Points on a hilly landscape, in no order, each with its height.
A climber steps from a point to the highest of its 5 nearest points, and stops where none of them is higher. Distance is the straight distance between rows; heights are no part of it.
Q948: [112 141 121 120 111 123 119 121 112 108 128 128 124 135  92 136 112 116
 102 124 147 147 125 133 151 120 156 135 132 117 151 148 141 138 130 151
 152 119 140 127 140 121 121 146]  (h 412)
Q633: [132 140 133 150 124  92 134 130 161 142 156  99 100 107 121  77 160 134
  96 153 126 126 107 108 123  93 152 146 124 133 131  97 168 119 115 132
  98 132 155  70 136 160 100 134]  (h 286)
Q82: [134 145 127 156 129  89 140 141 172 135 153 112  83 122 100 103 151 145
  89 170 146 109 115 126 116  89 167 122 129 115 145 116 157 136 114 145
  99 125 130  90 130 161 117 135]  (h 261)
Q613: [148 109 160 128 131  95 151 121 151 171 151  97 125  89 153  85 149 132
 116 133 100 126 108  72  79 106 108 153 112 149  97  79 158  88 131 107
  76 164 143 102 144 156 114 129]  (h 208)
Q236: [145  86 139 120 161 124 151 119 116 156 136 113 145 114 167 119 159 151
 143 120 122 127 116 102 104 150  80 117 105 156 124 124 114 126 136  99
 124 137 130 115 111 138 108 110]  (h 326)
Q591: [150  59 132 136 175 169  98 123  90 112 111 180 136 130 170 121 145 154
 144 131 101 125  70 166 146 143   6 135  90 182 105 171 110  88 145  86
 172 139 128 133 113  99  92  82]  (h 145)
Q237: [152  77 142 141 171 174 102 124 106 123 129 152 134 132 181 129 157 152
 126 119 114 120  76 151 119 147  24 126  94 183 104 149 108 103 127 101
 150 136 130 120 113 107  94  91]  (h 196)
Q361: [142 105 119 123 144 111 138 116 115 141 135 107 121  97 121 104 138 128
 127 118 117 142 120 107 148 125 130 151 112 149 127 110 136 124 120 119
 129 122 142 100 124 147 106 147]  (h 251)
Q614: [ 75 182 120 100  81 154 115 131 102 119  99 175 158 182 130 160 101 103
 206 114 161 123 190 186 166 111 172 105 176  64 175 135 107 165 144 166
 124  83 132 149 124  71 139 138]  (h 319)
Q538: [ 98 121 107 109  98 171 111 132  85 102 108 149 142 126 117 168  70 110
 166 107 108 172 134 142 186 157 128 153 118 125 123 142 121 130 151 123
 160 111 123 156 127 106 123 126]  (h 521)
Q504: [150  86 165 131 156 103 136 121 175 162 144  96 119  85 171 115 160 138
  90 150 107 122 133  48  37 125  88 135  97 149  98  89 135  56 121 100
  62 177 127 117 154 155 110  93]  (h 201)
Q917: [134 113 116 119 138 121 136 130 112 127 128 119 117 105 107 117 120 121
 122 127 116 144 125 112 155 133 139 153 115 145 133 116 139 128 115 128
 143 113 141 103 130 136 115 148]  (h 252)
Q443: [115 111 114 115 138 174 101 117  88 101  79 149 151 155 129 166  91 137
 185 110 104 142 144 144 160 180 101 133 106 148 121 141  97 135 146  99
 183 119 107 169 117  99 153 108]  (h 250)
Q841: [151  72 140 140 179 161 100 114 118 133 131 142 138 132 184 131 165 148
 119 128 118 126  89 135 114 156  30 118  94 177 111 145 108  97 131 112
 151 141 127 126 125 115 100  84]  (h 219)
Q517: [137  69 174 134 173 140  95 123 175 144 130 111 116  91 191 112 165 145
  67 160 104 124 111  83  52 147  50 143  83 177 105 114 123  53 118 108
  87 163 143 104 154 135  84  66]  (h 176)
Q225: [146  82 137 136 175 166 105 119 102 120 122 158 143 142 181 129 153 155
 136 117 118 119  88 153 130 160  34 116 104 172 111 163  95 114 134  96
 163 136 128 134 109 109 100  85]  (h 148)
Q967: [102 200 127 114  71 127 136 138 129 126 112 143 162 159 105 132  83 102
 173 101 148 109 181 168 143  95 195 117 176  57 143 112 138 168 138 162
 112 112 123 155 122 114 181 168]  (h 560)
Q709: [ 79 162 122 105  77 175  89 131  98 102 111 157 154 169 129 168  95 100
 158 115 151 153 155 171 178 132 141 131 159  87 161 161 133 146 145 157
 143 101 140 148 129  83 120 125]  (h 526)
Q476: [102 134 114 110 106 158 109 132  85 107 113 135 140 122 108 162  79 110
 143 113 123 165 137 147 176 145 134 148 141 120 136 147 126 128 143 132
 162 114 128 151 132 104 119 139]  (h 564)
Q984: [140  92 121 117 159 135 145 122 109 131 114 112 147 112 151 133 153 148
 156 111 120 123 131 112 125 158  87 124 106 162 115 125 108 118 129  99
 148 120 123 135 104 138 121 114]  (h 368)
Q660: [151 176 119 148 114  84 165 174 198 147 182 100  92 109 108  96 120 116
  83 141 142 106 133 114  88  86 219 121 189 118 112 100 140 188 112 151
  69 138 117 126 142 161 174 184]  (h 306)
Q14: [114 119 103 106 119 163 110 123  84 100  94 139 143 131 125 165  69 129
 180 114 115 157 147 148 183 172 125 144 118 134 119 137 113 133 150 119
 168 111 113 162 120 105 142 128]  (h 440)
Q594: [144 103 147 126 142 100 158 120 135 173 150  94 124  87 153  86 155 132
 133 136 107 129 110  79  92 125 104 143 110 151 105  90 155  99 130 113
  88 143 138 102 134 149 114 126]  (h 246)
Q211: [144  79 159 131 159 122 131 114 160 165 147 102 125  94 182 117 166 138
 103 152 110 125 107  71  57 142  71 125  98 149 103  90 124  78 133 111
  85 154 122 113 138 149 109  80]  (h 150)
Q397: [145  81 142 131 167 158 121 115 119 130 127 137 148 132 183 119 173 150
 129 119 122 124 107 132 108 161  47 120  98 171 120 141  99 115 129 109
 141 132 129 126 105 126 103  88]  (h 236)
Q314: [119 107 114 113 140 172 114 116  88 106  86 138 141 142 129 164  83 137
 180 113 113 153 145 147 169 178 128 137 112 143 127 145  92 136 144 106
 169 118 102 163 114 105 147 111]  (h 415)
Q305: [101 177 124 127  83 123 131 118 132 111 119 148 138 163 103 158  99 103
 136 123 162 114 158 156 141 102 167 104 165  71 156 147 139 143 128 171
 136 120 117 152 130 116 154 149]  (h 530)
Q170: [146  82 143 130 165 143 133 118 135 150 138 121 149 123 178 128 167 148
 120 129 113 125 105 103  90 152  51 119 106 161 115 123  98 102 134 110
 122 139 126 126 112 128 107  86]  (h 281)
Q578: [134  86 109 126 175 167 101 111  88 110  91 158 144 162 168 148 146 151
 149 104 116 118 119 154 142 161  70 128  98 165 117 167  97 123 126  92
 174 133 129 150 101 100 124  87]  (h 170)
Q51: [104 168 122 126  89 128 115 123 114 102 127 140 136 152  99 161 113 107
 112 120 158 138 133 149 154 116 158 115 148  90 157 146 137 139 134 166
 150 117 131 144 134 120 129 140]  (h 321)
Q656: [137  90 116 127 170 156 125 113  98 115  94 141 142 145 145 147 136 146
 165 103 109 127 141 143 140 172  90 125 102 159 123 148  87 137 133  98
 164 130 117 153 100 114 132 101]  (h 254)
Q811: [133  99 103 105 146 153 134 115  95 110  88 130 141 128 135 161 104 139
 171 114 112 150 138 134 164 173 116 127 105 155 121 141  89 134 134  94
 168 120 109 150 110 115 139 117]  (h 328)
Q198: [143 110 128 123 137 109 147 119 119 150 141 103 124  94 124  97 150 131
 128 127 116 140 110  95 131 119 119 152 117 144 119  99 140 116 121 113
 125 127 137  92 128 149 112 148]  (h 276)
Q623: [ 90 158 120 112  84 153  97 119 101 102 122 152 144 148 110 171  95 102
 134 113 137 149 137 157 175 132 139 133 149  91 157 153 142 136 140 159
 152 110 139 147 144  95 123 136]  (h 558)
Q962: [101 134 114  99  94 177  98 131  80 103 110 151 157 144 115 170  67 109
 169 113 121 172 130 144 196 150 124 150 132 115 134 153 129 130 145 136
 166 112 126 157 135  91 124 121]  (h 512)
Q418: [124 104 113 119 139 162 122 117  88 110  90 143 140 137 127 161  94 143
 183 112 109 150 144 141 162 175 116 137 110 145 116 141  92 134 146 102
 167 119 108 160 111 119 143 111]  (h 263)
Q457: [125 172 115 147  94 104 157 146 157 124 145 127 110 136  87 132 116 113
 106 140 162 102 138 133 111  93 188 100 159  83 140 126 143 146 126 160
 127 130 106 147 134 140 167 158]  (h 240)
Q295: [146  95 156 125 147 114 151 111 139 166 146 102 141  92 172 113 160 136
 125 131 115 131 120  81  84 136  81 122 106 146 102 101 129  91 130 109
  92 147 114 115 124 148 117 112]  (h 222)
Q332: [136  95 109 116 165 149 124 111 100 116  93 132 142 125 144 145 126 146
 167 104 113 130 136 139 143 163  99 123 114 156 122 134  90 133 123  94
 165 119 122 142 107 119 135 113]  (h 265)
Q509: [146 105 171 134 142  91 148 118 156 175 152  95 127  86 170  97 153 133
 114 146 107 137 121  64  58 122 100 148 110 141  98  91 156  78 132 102
  73 172 126 109 155 154 107 116]  (h 213)
Q348: [ 96 189 126 123  73 122 137 137 129 126 113 152 162 169 107 149  96  96
 164 116 161 105 176 162 136 100 176 103 171  64 149 124 121 150 142 159
 117 112 116 155 128 104 162 155]  (h 538)
Q966: [141  89 110 112 150 135 153 117 103 130 117 120 130 105 138 125 134 138
 149 115 117 133 132 116 133 160 112 132  98 152 117 117 106 124 130 106
 142 119 121 123 113 135 126 125]  (h 410)
Q353: [141 166 114 142 113  93 158 156 175 131 155 114 101 129  90 117 123 123
  88 148 152  93 134 131 104  88 196 107 164 105 127 113 134 157 107 157
 102 134 112 131 132 154 170 161]  (h 302)
Q221: [124 188 123 127  76 112 149 152 147 121 130 124 136 151  93 137  97 102
 137 117 149 102 159 148 120  97 187 109 174  83 136 122 138 170 125 158
 116 126 115 160 136 131 182 175]  (h 525)
Q85: [ 83 189 113 100  88 143 114 130 106 115  97 177 147 185 128 161  94 102
 219 117 161 130 196 184 157 108 189 123 172  51 179 127 105 168 145 168
 124  69 129 144 115  68 148 136]  (h 156)
Q364: [147  67 162 145 177 166 102 125 130 135 136 145 136 112 191 117 157 154
 105 135 112 129  69 136 114 146  21 142  97 184  99 137 117  81 136 110
 140 146 135 114 125 119  82  81]  (h 224)
Q278: [122 103 106 108 135 144 136 122  93 109 110 131 134 111 121 145  96 128
 155 113 114 155 141 136 162 159 133 146 113 144 123 131 113 127 133 108
 159 111 126 146 123 127 134 127]  (h 491)
Q528: [111 151 118 136 103 115 123 117 126 103 134 127 125 143  94 144 118 113
 102 132 154 131 130 140 141 127 168 126 130 110 151 145 144 138 124 162
 150 121 132 134 136 121 127 143]  (h 359)
Q676: [ 96 201 133 107  70 135 130 132 124 128 111 154 161 174 111 141  94  94
 190 113 153 109 190 175 147 103 189 111 178  63 151 118 128 165 137 160
 116 107 117 153 121 105 168 161]  (h 531)
Q401: [122 107 109 111 129 132 136 125  97 118 122 117 126 103 109 129 105 120
 138 124 115 154 129 124 159 138 140 148 116 146 131 123 132 132 130 118
 151 121 133 116 134 128 128 148]  (h 448)
Q32: [141  74 155 143 180 156 105 125 141 138 134 133 139 122 187 124 169 150
 101 138 108 128  84 122 104 155  31 125 103 175 105 139 110  87 129 110
 137 138 131 127 117 124  91  81]  (h 242)
Q727: [ 85 142 118 102  81 174  94 134  83 107 118 155 158 144 113 164  71 110
 161 109 132 165 141 157 193 149 135 145 144 105 145 158 124 135 147 143
 159  95 136 153 139  83 120 128]  (h 496)
Q70: [137 133 133 140 129 104 132 130 144 136 145 109 103 109 104 100 150 128
  99 135 125 134 112 110 138 107 152 147 121 128 145 114 161 124 115 132
 115 120 142  78 133 154 105 143]  (h 315)
Q820: [131 186 126 135  85 107 155 156 160 134 152 119 139 138  86 125 108 111
 120 126 146 100 146 141 107  91 197 104 178  90 119 113 146 180 121 154
 105 132 108 155 128 143 190 181]  (h 447)
Q368: [ 87 173 125 115  69 148 111 127 113 111 111 157 160 173 113 171 105 100
 151 110 163 133 158 162 165 119 157 117 162  69 167 146 129 138 139 167
 142 111 129 149 131  95 138 137]  (h 494)
Q84: [136  85 117 131 177 170  90 117  92 101  94 172 144 151 163 136 138 151
 147 106 108 124 109 170 146 154  46 123  98 174 114 176  92 125 119  96
 175 131 135 136 113 101 112  91]  (h 139)
Q760: [130 117 116 124 141 102 139 127 130 144 147 106 105 103 111 101 149 126
 104 125 120 136 114 108 139 115 143 154 107 137 133 114 150 132 121 123
 126 126 147  91 129 143 110 145]  (h 264)
Q877: [141 158 123 166 123  83 160 150 193 141 168 102  77 111 106  90 155 136
  80 166 148  94 119 122 101  86 192 107 150 109 125 109 142 142 105 142
  82 131 124 100 131 165 142 148]  (h 278)
Q566: [113 180 130 134  84 110 151 140 137 115 129 131 137 158  92 145  97 113
 126 125 163 104 151 150 128 106 182  96 166  71 146 135 134 145 123 155
 123 129 112 155 141 128 165 158]  (h 367)
Q911: [133 148 143 153 131  87 131 132 172 144 153 100  94 119 112  84 166 134
  84 162 132 121 120 101 120  92 164 135 122 126 138 107 159 132 109 132
  87 126 146  71 137 162 110 135]  (h 259)
Q961: [102 175 125 116  86 130 121 125 126 107 127 138 148 158  97 157 110 101
 125 120 162 130 148 144 146 119 164 111 157  76 158 150 136 141 128 159
 150 128 125 156 139 117 135 135]  (h 295)
Q104: [128 148 114 135 117 105 133 130 145 120 134 120  98 142  90 129 137 127
  81 144 147 116 119 132 131 107 177 120 130 110 150 129 153 138 118 158
 131 126 129 113 138 141 135 142]  (h 342)
Q206: [152 189 131 143  97  81 148 174 183 147 171  84 112 122  82 106 114 107
 102 118 140 106 133 114 100  92 229 124 189 113 125 106 148 208 123 157
  79 140 122 145 133 155 184 193]  (h 215)
Q979: [152  75 157 143 165 173 104 124 118 133 126 148 135 115 175 117 153 157
 117 133 111 127  70 147 114 143  17 138 100 193 102 143 115  79 144 109
 147 137 130 118 126 117  89  84]  (h 220)
Q808: [128 170 117 140 109  96 157 142 160 126 147 118 100 130  88 126 120 114
  98 146 155 108 137 128 103  90 189  96 155  90 140 126 139 141 121 157
 112 131 115 132 137 139 161 158]  (h 271)
Q285: [ 93 148 113 115 101 151 105 131 102 108 121 142 139 139 109 151  87 100
 128 122 132 160 137 142 174 142 146 138 138 119 152 149 133 133 143 153
 152 115 135 143 138 113 119 136]  (h 627)
Q266: [119 115 105 107 128 157 116 122  86 107 109 133 137 116 114 160  78 119
 159 112 111 157 144 138 172 163 125 152 121 140 121 134 111 133 139 122
 164 112 122 155 119 111 133 134]  (h 524)
Q588: [140  72 169 142 179 109 110 117 184 146 119 104 105  89 178 111 170 146
  54 168  99 126 133  58  31 136  66 131  82 165 101 107 122  36 110 103
  74 172 133  97 160 150  89  65]  (h 31)
Q639: [147  82 126 130 173 169 107 113 101 110 104 156 140 152 160 135 151 146
 141 110 113 122 118 149 131 166  53 122  98 167 114 159  95 120 128  99
 165 131 126 141 110 107 113  91]  (h 146)
Q995: [130 198 126 132  74 100 145 162 152 138 145 117 146 147  81 122 100  99
 131 111 151 104 163 143 123  91 212 108 186  83 134 119 149 183 130 158
 106 130 113 151 131 143 189 194]  (h 484)
Q883: [136 133 152 149 123  88 137 119 161 164 153  84 105 103 133  72 163 137
 100 151 110 128 106  85 106 102 137 157 116 140 118  90 173 107 121 117
  80 138 155  71 145 164 104 134]  (h 237)
Q137: [137 153 126 166 124  88 141 134 186 144 156 105  81 127 109  90 162 141
  83 172 148 103 120 111 114  93 173 113 146 113 137 107 155 129 109 139
  90 117 138  82 125 160 122 133]  (h 244)
Q233: [151  83 130 134 171 159 112 120 109 116 117 145 147 135 172 137 163 158
 138 116 117 119 102 143 123 165  49 111 103 170 111 150  96 117 127 105
 155 132 134 133 109 124 102  96]  (h 187)
Q286: [139  80 169 127 169 115 116 121 177 150 134 100 114 100 190 123 168 147
  74 160 106 125 123  63  45 141  75 123  99 158 106 108 118  55 117 110
  69 165 124 112 150 143 103  73]  (h 15)
Q580: [137 147 127 148 127  92 135 124 160 133 146 115  89 121  98 100 157 135
  78 157 134 112 121 121 129  97 173 131 127 119 145 118 165 133 113 146
 111 127 140  89 134 154 120 137]  (h 301)
Q738: [146  98 153 131 145 104 149 122 145 171 145  98 129  84 160 102 155 139
 129 134 115 130 121  66  74 126  94 138 101 145  97  94 143  86 130 103
  82 156 131 110 135 151 109 115]  (h 230)
Q900: [129  99 112 116 162 168 110 114  96  99  74 148 144 145 135 159 120 146
 172 110 106 129 141 144 147 187 100 127 101 156 118 159  84 139 132 101
 178 125 116 160 106 104 141  91]  (h 197)
Q891: [127 144 115 133 127 100 126 127 138 119 143 120  99 120  94 114 142 124
  87 136 136 127 117 117 134 110 167 143 128 122 144 122 156 125 115 146
 129 118 150 100 131 139 111 141]  (h 338)
Q5: [159  57 118 143 169 172  86 114  70 100  98 190 128 135 166 137 130 148
 154 124 101 129  75 173 160 141   4 133  87 174 109 171 105  84 140  79
 179 138 128 134 116  95  94  88]  (h 120)
Q75: [152  72 138 139 176 169 105 115  94 108 117 160 136 134 178 115 158 151
 127 127 115 128  74 157 132 145  23 123  93 185 104 162 109 103 139  95
 162 139 131 132 111 106  92  91]  (h 171)
Q810: [135  93 117 127 167 146 132 111 104 121 112 125 145 127 151 141 153 151
 155 108 109 127 128 127 131 168  86 116  98 153 125 140  93 131 133 101
 152 130 122 135 105 131 121 104]  (h 304)
Q735: [120 139 123 121 122 129 127 131 107 116 127 127 118 126  96 130 112 107
  97 128 127 148 118 128 156 130 152 142 122 118 146 128 142 133 126 140
 155 118 140 113 133 121 119 144]  (h 422)
Q575: [142 170 117 147 125  89 161 155 189 139 156 113  80 116  96 107 129 143
  85 160 141  97 125 115  99  85 192 100 157  99 130 117 140 143 105 145
  91 131 114 116 128 159 157 151]  (h 296)
Q549: [138  88 125 124 169 139 134 113 103 136 126 115 145 126 161 136 169 145
 149 113 118 128 123 119 120 164  78 110 102 158 116 137 104 122 130  98
 137 125 123 126 106 133 119 102]  (h 333)
Q773: [132  93 116 128 166 178  90 117  80  95  83 184 137 174 157 142 137 144
 159 110 115 130 110 177 150 164  53 129 101 159 113 178  87 129 121  87
 186 138 121 152 108  98 126  93]  (h 143)
Q55: [ 76 171 128 106  75 160 101 127  99 111 108 171 161 182 121 166  99 104
 167 119 162 139 169 178 173 119 152 118 162  78 172 155 126 147 142 162
 134  91 139 149 136  79 123 123]  (h 511)
Q999: [124 112 107 104 133 139 127 126  89 112 114 129 128 106 108 147  97 128
 152 116 113 151 136 135 167 156 133 149 120 141 128 129 118 129 130 118
 156 118 133 125 123 129 123 135]  (h 493)
Q263: [143 123 138 141 136  91 141 122 144 153 148  98 112 100 123  87 156 136
 106 135 109 130 103  93 129 110 137 159 119 139 119  99 171 111 123 121
  98 134 151  77 134 154 101 144]  (h 289)
Q12: [149 197 130 143 101  72 144 180 208 151 181  75  99 119  88  99 112 111
  85 124 148 112 136  99  96  89 240 126 193 122 128 100 146 216 121 152
  72 141 132 134 139 177 176 189]  (h 266)
Q246: [136 143 142 167 121  77 137 133 198 146 159  97  87 116 117  77 169 142
  79 165 142 117 116 103 113  94 169 130 128 117 130 104 167 129 111 130
  71 134 148  72 146 168 109 124]  (h 221)
Q997: [133 147 152 159 117  78 136 131 179 160 154  83  97 111 125  70 172 144
  83 171 129 120 105  87 111  92 148 148 124 137 126  99 178 112 118 125
  74 140 160  72 141 168 102 134]  (h 235)
Q81: [127  96 116 125 176 172  91 111  91 106  81 173 138 168 154 152 131 140
 164 105 106 132 129 166 144 175  88 133 101 168 115 174  86 133 122  99
 181 134 119 157 101  90 137  87]  (h 172)
Q815: [101 193 125 112  69 123 128 133 123 118 116 150 152 167 100 142  97 100
 173 109 158 101 177 164 146  99 186 107 183  58 140 126 126 160 138 163
 109 110 117 149 126 113 179 172]  (h 567)
Q531: [145  91 157 118 163 131 138 114 138 153 143 116 130 100 181 124 169 142
 122 143 123 127 120  81  64 144  67 114 105 151 109  99 122  91 134 118
  98 146 123 123 124 145 110  95]  (h 200)
Q850: [ 82 196 112  97  82 142 126 125 113 124  95 173 158 179 114 153  93 109
 208 115 161 114 193 187 161 104 190 117 175  55 169 115 121 168 151 173
 121  84 121 138 117  77 159 154]  (h 446)
Q339: [133 155 122 161 121  88 153 144 168 136 152 117  91 124  89 119 145 129
  84 163 152 102 121 123 110  95 180  97 144 102 142 119 139 144 109 154
 106 124 116 106 131 156 139 146]  (h 270)
Q94: [129  94 111 125 163 162 111 111  90 105  83 144 141 156 150 149 126 151
 169 105 114 136 139 143 146 172  87 127 105 153 122 150  91 141 130  93
 170 127 120 151 103 118 133  94]  (h 214)
Q413: [143 103 113 117 142 122 150 120 104 135 130 109 120  89 127 106 140 126
 140 118 113 143 124 105 134 139 118 151 109 152 123 109 134 127 124 106
 131 126 139 107 124 145 118 144]  (h 332)
Q645: [142  85 130 125 174 159 118 122 107 122 114 143 140 137 165 128 160 153
 142 114 111 117 117 142 124 166  60 116 103 162 118 150  90 124 132  99
 155 139 125 135  94 122 111  95]  (h 211)
Q874: [151  69 131 141 178 176 100 117 100 109 109 163 144 154 171 122 154 152
 142 108 112 118  96 162 139 153  35 124 103 171 108 173  92 121 127  92
 175 133 131 139 110 110 103  95]  (h 125)
Q651: [145  87 165 132 160 114 133 115 168 163 145 104 121  95 178 113 166 142
  94 154 116 126 123  68  45 133  75 127  98 156  99  98 122  64 129 106
  83 170 120 113 144 136 112  82]  (h 154)
Q60: [149 175 125 144 111  83 170 165 182 139 165 107  94 119  99 113 116 113
  92 145 141 103 126 125  89  86 207 109 174 113 120 118 129 178 106 154
  89 133 114 145 133 157 185 167]  (h 324)
Q856: [124 149 111 131 129 110 124 120 136 113 141 127 114 133  96 126 128 118
  85 140 137 135 118 129 140 122 168 130 128 111 151 137 146 129 110 152
 137 124 138 116 136 130 123 143]  (h 354)
Q671: [143 135 160 153 120  82 138 130 163 168 152  89 113  99 135  72 158 137
 101 152 111 130 109  76  98  99 134 159 121 138 111  90 176 105 126 115
  68 153 161  81 146 162 101 130]  (h 177)
Q743: [146 163 125 159 120  82 169 165 198 142 179 109  83 103 112  90 141 127
  82 161 138  95 128 110  87  84 199 103 164 106 117 105 127 159 105 139
  68 137 116 105 142 160 151 159]  (h 300)
Q212: [112 142 112 126 116 114 124 128 126 110 128 122 109 125  93 132 121 111
  93 132 137 146 129 136 145 117 160 138 125 111 158 146 144 131 119 150
 149 127 146 122 136 128 126 144]  (h 371)
Q92: [ 79 156 127 101  80 170  80 130  94 107 114 163 155 156 133 170  81 104
 174 108 141 161 156 173 192 134 137 136 157  95 157 158 122 150 147 155
 144  96 145 152 136  72 113 121]  (h 500)
Q238: [138  97 119 108 148 130 150 125  97 130 131 118 133  95 120 112 135 138
 145 115 111 137 133 108 154 150 121 142 113 142 125 110 120 128 125  98
 137 119 122 113 115 147 125 133]  (h 363)
Q52: [120 169 117 137  94 108 148 133 137 119 137 139 117 150  90 139 110 121
 113 135 160 110 140 150 118  96 176 100 165  88 149 135 138 147 126 159
 129 130 119 146 135 130 151 152]  (h 184)
Q171: [140  99 139 119 150 106 148 116 129 161 149 106 136  92 150 105 152 135
 137 124 112 131 117  94  97 130 100 135 111 150 110  89 135 104 133 100
 100 137 129 110 121 145 114 129]  (h 247)
Q203: [ 95 128 118 113  94 184  98 134  82 100 102 150 151 137 119 170  55 118
 182 120 115 170 144 151 195 160 121 154 131 115 121 154 117 131 155 131
 164 100 117 164 134  89 130 123]  (h 471)
Q118: [104 127 114 101 103 181  95 121  88 109  96 153 144 134 122 177  64 120
 188 118 109 159 141 144 186 161 117 151 124 128 121 138 107 133 158 117
 166 113 116 172 130 104 144 112]  (h 444)
Q462: [124 130 108 113 123 128 133 126 101 116 117 127 122 111 100 140 103 108
 121 116 118 153 126 123 156 136 147 154 122 134 137 131 137 124 120 132
 156 120 134 122 137 121 123 139]  (h 452)
Q49: [150 116 152 126 132  93 157 122 142 165 158  94 119  86 145  89 160 131
 133 132 106 140 108  84 102 115 109 152 109 153 104  87 158 101 134 104
  89 142 136  96 137 149 113 141]  (h 245)
Q536: [117 166 122 137 110  96 142 139 155 115 137 128 114 135  84 136 129 127
  94 147 149 112 131 132 117 107 182 106 140  94 151 130 141 141 107 158
 137 131 118 131 136 137 150 149]  (h 303)
Q600: [150 167 122 149 123  81 163 170 184 144 170 109  91 116  99 100 119 120
  90 156 146  96 128 124  83  83 206 105 165 109 126 104 139 169 105 145
  83 139 112 128 136 164 168 163]  (h 313)
Q96: [104 166 122 121  89 121 133 123 126 113 130 138 131 161  89 157 107 109
 121 135 163 118 139 153 132 111 170 107 147  85 153 146 135 141 130 160
 137 125 127 148 140 117 138 151]  (h 161)
Q43: [148 124 164 135 129  91 143 114 161 179 145  85 115  92 145  75 154 137
 106 148  98 129 113  64  78 106 116 164 111 146  95  82 175  87 125 110
  64 159 149  93 148 158 111 124]  (h 129)
Q280: [124 102 107 113 138 137 134 124  95 111 106 122 131 110 123 131 116 132
 160 115 113 151 135 123 155 161 123 143 110 152 127 123 103 124 126 106
 159 118 120 129 118 132 128 131]  (h 462)
Q502: [125 155 116 152 115  94 144 132 157 126 149 119  90 139  90 122 137 133
  84 154 150 113 125 132 120  99 183 105 136 103 144 125 152 134 107 151
 122 128 131 111 136 143 142 148]  (h 318)
Q79: [134 101 107 109 160 147 131 110  97 117 104 125 135 122 137 146 136 139
 156 109 113 142 140 124 142 169 113 133 106 159 123 137  92 139 130  97
 161 117 107 142 109 128 135 107]  (h 358)
Q93: [ 86 182 122 110  68 146 112 115 115 113 101 163 160 182 125 160 105  99
 179 109 171 130 178 174 160 110 163 115 166  62 170 147 124 153 147 165
 125 102 130 149 128  84 140 136]  (h 460)
Q460: [110 140 117 115 114 130 118 130 103 112 127 130 123 130  98 141  93 110
 118 122 135 153 125 127 161 129 154 146 136 120 145 142 142 131 126 149
 158 119 141 139 139 113 118 145]  (h 495)
Q757: [148  70 119 133 178 177  86 117  73  97  88 190 140 168 163 134 136 145
 161 116  97 118  96 180 153 152  35 131  98 169 114 182  99 111 127  85
 183 136 131 146 110  90 108  92]  (h 123)
Q887: [138  69 173 138 173 138 108 125 156 152 137 115 132  96 186 123 164 143
  88 154 113 120  98  92  68 146  43 133  87 172 102 123 121  63 127 116
 107 150 130 119 140 123  90  75]  (h 226)
Q987: [114 172 120 136  88 109 138 127 141 119 135 139 127 148  91 147 110 106
 120 126 163 115 149 142 118 107 176 101 159  72 155 140 139 146 122 169
 138 119 120 149 138 127 157 154]  (h 135)
Q498: [144 196 122 134  82  94 138 184 170 138 159  95 133 129  80 112 103 102
 114 105 137 105 147 126 121  94 217 122 190 108 120 112 149 197 127 157
 103 141 122 149 141 160 185 191]  (h 160)
Q453: [146 114 132 129 140 108 154 122 133 158 144 100 122  96 135  92 153 130
 130 124 117 136 111  92 123 115 121 151 111 152 114  98 152 111 130 109
 103 130 142  90 130 154 105 145]  (h 268)
Q473: [138 155 121 144 116  96 150 138 166 125 144 121  94 130  92 120 123 128
  85 157 147 105 131 128 114  91 182 101 148  97 137 127 141 146 110 159
 114 131 118 117 131 146 144 146]  (h 279)
Q604: [150  77 163 137 170 144 127 120 148 154 141 115 141 113 181 116 173 149
 104 140 126 123 109 106  82 153  48 117 100 167 114 130 111  94 131 118
 119 144 126 124 129 135  94  79]  (h 249)
Q629: [ 96 177 132 117  76 134 120 115 112 107 119 147 143 165 105 158  99 104
 134 122 159 131 151 151 145 114 153 107 162  80 161 146 131 143 137 163
 142 114 129 144 134 103 128 146]  (h 429)
Q340: [130 134 121 126 122 106 127 125 120 118 128 119 109 115  94 125 129 125
  98 128 130 149 117 128 150 118 162 151 118 122 146 122 151 129 117 138
 140 118 141 105 138 136 117 145]  (h 337)
Q577: [113 197 129 128  76 107 135 150 136 131 123 128 159 152  94 133  94 100
 158 103 148 112 174 161 132  98 191 109 176  68 127 114 139 173 137 160
 110 123 122 154 124 131 185 181]  (h 554)
Q648: [109 127 110 111 110 142 118 131  90 110 119 129 133 120 102 141  93 116
 129 114 126 156 126 129 180 142 145 148 123 121 140 139 132 127 128 133
 157 113 138 138 137 120 128 140]  (h 545)
Q338: [145 181 117 139 100  93 160 165 168 140 162 114 115 123  89 117 107 118
 109 127 139  96 137 127 103  89 202 109 183  96 124 119 142 185 115 153
 100 133 115 151 137 154 182 181]  (h 369)
Q304: [144  93 163 127 147 105 150 119 148 176 143 104 126  94 173 106 159 140
 123 143 110 126 118  61  54 119  84 129 103 143  96  94 139  79 127 105
  72 160 119 116 147 150 110 111]  (h 216)

Two climbers start at each pair of points below. Name the first point that both come to, or write none.
Q339, Q70: Q856
Q82, Q580: Q856
Q877, Q206: Q338
Q651, Q588: Q304

Where does a climber stop that starts at each point below?
Q808: Q285
Q225: Q285
Q473: Q285
Q246: Q285
Q12: Q815
